Each row is a point on a landscape with many peaks, with its height.
A climber steps from a point to the highest of its 5 nearest points, and stops where none of them is higher. Distance is the straight distance between rows; heights are no part of it.
(716): [163 137 110 109 109 125 114  95 146 150 156 160]  (h 3.68)
(694): [156 113  68  91 144 151  83 142 143 119 154 145]  (h 3.50)
(602): [142  95  82  90 152 139  89 161 130 100 136 126]  (h 3.72)
(58): [158 112 126  82 115  63 130 116 156  91  88  64]  (h 1.55)
(110): [122  91 121 122 131 143 159 175 145  94  94 106]  (h 0.58)
(571): [ 99 112 154 132 131 120 176 138 152 113  83  84]  (h 3.48)
(656): [130  95  93 150 156 167 119 177 136 137 153 151]  (h 1.97)
(316): [ 81 146 156 157 148  96 156  95  68 111  96  75]  (h 3.80)
(669): [107 106 146 164 133 139 167 164 154 129 110 103]  (h 4.16)
(280): [107  91 103 141 155 179 130 212 127 123 145 169]  (h 3.38)
(774): [100  91 119  63 146 159 106 184 146  69 102 128]  (h 2.60)
(507): [113 177 149 135 110 124 124  66  69 142 139 148]  (h 4.81)
(637): [109 136 145 138 131  93 139 100 128 121 109  93]  (h 2.44)
(474): [104 105 136 174 127 173 172 207 136 120 105 130]  (h 5.85)
(17): [129 145 140 153 125 120 126 104 140 153 145 136]  (h 2.98)
(186): [141 176 152  88  95  98 114  57  62 117 126 135]  (h 4.79)
(34): [136 163 144 111 101 113 131  69  46 128 128 162]  (h 5.06)
(473): [161 115 105  90 120  84 114 116 156 114 120  88]  (h 2.17)
(147): [107 105 113  61 139 136 106 168 136  59  93  99]  (h 1.92)
(218): [100  91 138  97 153 176 105 207 144  70 112 157]  (h 3.55)
(518): [ 94 117 160 169 127 124 178 134 146 136  98 104]  (h 4.34)
(531): [ 99 107 159 180 118 158 189 172 141 133 100 121]  (h 4.80)
(335): [121 172 150 117 113 105 120  78  92 132 125 112]  (h 4.42)
(285): [126  94 116 165 136 158 160 190 131 152 144 139]  (h 3.16)
(513): [ 90 124 167 128 132  81 161 118 128 108  78  70]  (h 2.35)
(305): [118  85 111 127 139 158 150 186 129  97 105 115]  (h 1.27)
(688): [147 100  89 133 149 158 110 165 139 135 160 155]  (h 2.19)
(563): [137 135 125 116 125  98 117  96 151 137 131 106]  (h 2.43)
(836): [167 129  89 133 130 169 114 132 142 164 175 179]  (h 2.67)
(392): [130 112 128  97 118  70 149 132 158  87  73  62]  (h 1.10)
(366): [ 85 145 158 172 148 118 144 104  90 142 118 110]  (h 3.74)
(222): [158 117  73  85 144 161  69 148 138 134 180 178]  (h 3.56)
(179): [ 94 165 140 172 135 111 144  81  65 123 116  89]  (h 4.19)
(237): [140 139 124 158 130 138 122 117 151 157 153 130]  (h 2.46)
(542): [148 102  99 118 131 124 118 134 158 124 134 118]  (h 1.01)
(549): [163 153 155  56  83  69 112  60 120 120 118 157]  (h 3.39)
(759): [171 153 141  71  93  65  99  84 137 123 113 109]  (h 4.67)
(394): [118  90  89  75 168 148  65 174 146 106 155 157]  (h 4.02)
(108): [128 164 164 127 119  80 120  80 111 124 106  90]  (h 3.71)
(645): [148 111 109 111 122  99 124 126 159 102 114  80]  (h 1.44)
(313): [190 130  96  66  90 121 105  91 136 134 147 167]  (h 3.33)
(658): [150 135 135 103 128  77 114 100 148 116 111  80]  (h 2.28)
(463): [154 139 129 112 114  83 114  87 155 127 133 111]  (h 3.06)
(143): [ 95 160 158 176 152 136 138 108 104 164 139 130]  (h 3.78)
(204): [144 153 165  96 118  60 112  81 129 115 103  80]  (h 3.30)
(458): [128 135 137 190 136 155 146 138 136 195 170 163]  (h 3.41)
(131): [148 172 164  90 105  72 104  60 103 113 105 110]  (h 4.14)
(675): [105 112 142 163 130 202 145 240 123 102 119 154]  (h 3.18)
(560): [137 165 148  93 112 100 111  71 102 131 126 148]  (h 4.46)
(342): [151 111  97 163 147 171 113 174 136 161 182 168]  (h 2.07)
(12): [172 149 129  79 100  98 113  77 142 124 135 129]  (h 3.73)
(397): [140 147 141 137 108 124 118  79 129 151 146 145]  (h 3.63)
(846): [ 78 126 167 174 141 129 181 139 127 128  85  96]  (h 4.53)
(605): [113 100 118 105 133 153 142 174 131  72  92  99]  (h 1.34)
(501): [155 146 139  81  98 102 116  69 135 146 140 167]  (h 4.09)
(349): [161 118  96 141 126 154 114 135 158 158 162 150]  (h 2.47)
(756): [137 167 134 145  97 119 159  65  24 117 127 126]  (h 4.83)
(373): [155 124  87 156 134 177 110 153 134 157 187 171]  (h 2.45)
(610): [126  98 102 153 136 141 147 159 150 132 129 122]  (h 4.97)
(238): [161 152 148  94 109  84 114  74 117 125 123 125]  (h 4.00)
(451): [112  95 100 106 165 161 105 185 129 105 129 152]  (h 5.84)
(298): [ 93 135 156 157 139  92 147 106 112 129 113  86]  (h 3.19)
(4): [126 118 131 155 132 123 143 134 149 144 120 112]  (h 1.93)
(400): [109  94 113 133 145 171 141 197 127 107 124 139]  (h 2.72)
(159): [122 180 152 147 122 111 128  66  51 119 115 108]  (h 4.59)
(287): [ 94 156 155 151 127 105 136  81  99 144 129 109]  (h 3.85)
(817): [ 89 102 142  68 149 178  94 204 167  72 103 160]  (h 2.96)
(843): [140 133 103 187 138 180 119 170 140 186 181 193]  (h 2.40)
(503): [ 95 120 143 193 146 140 157 147 139 174 141 132]  (h 2.94)
(137): [131 102 111 123 120 113 147 153 157 111 107  98]  (h 0.48)
(106): [167 122  78 127 126 162  99 138 147 145 166 162]  (h 2.99)
(485): [135 147 130 160 117 157 132 112 142 180 166 170]  (h 3.70)
(466): [101 163 142 182 124 155 132 112 112 182 155 170]  (h 5.43)
(794): [121 113 120 183 143 161 152 182 139 171 155 159]  (h 2.23)
(695): [120 162 145 152 116 142 125  76 121 169 146 168]  (h 4.03)

Where does a climber stop that starts at each point below?
(237): (466)
(794): (466)
(518): (474)
(571): (474)
(373): (451)
(645): (759)
(563): (759)
(342): (451)

Call two points neighbours if one is among the 5 nearest of the other. Go from one point of each pair to the other, from neighbour to neighbour, staying as high as possible. Name the lowest point that can't be avoided.
(466), (610): (298)
(466), (34): (695)
(610), (474): (669)

Two climbers start at each pair of points below. Name the first point that both come to, or write none.
(298), (108): (335)
(349), (222): (394)
(159), (560): (34)
(147), (688): (451)
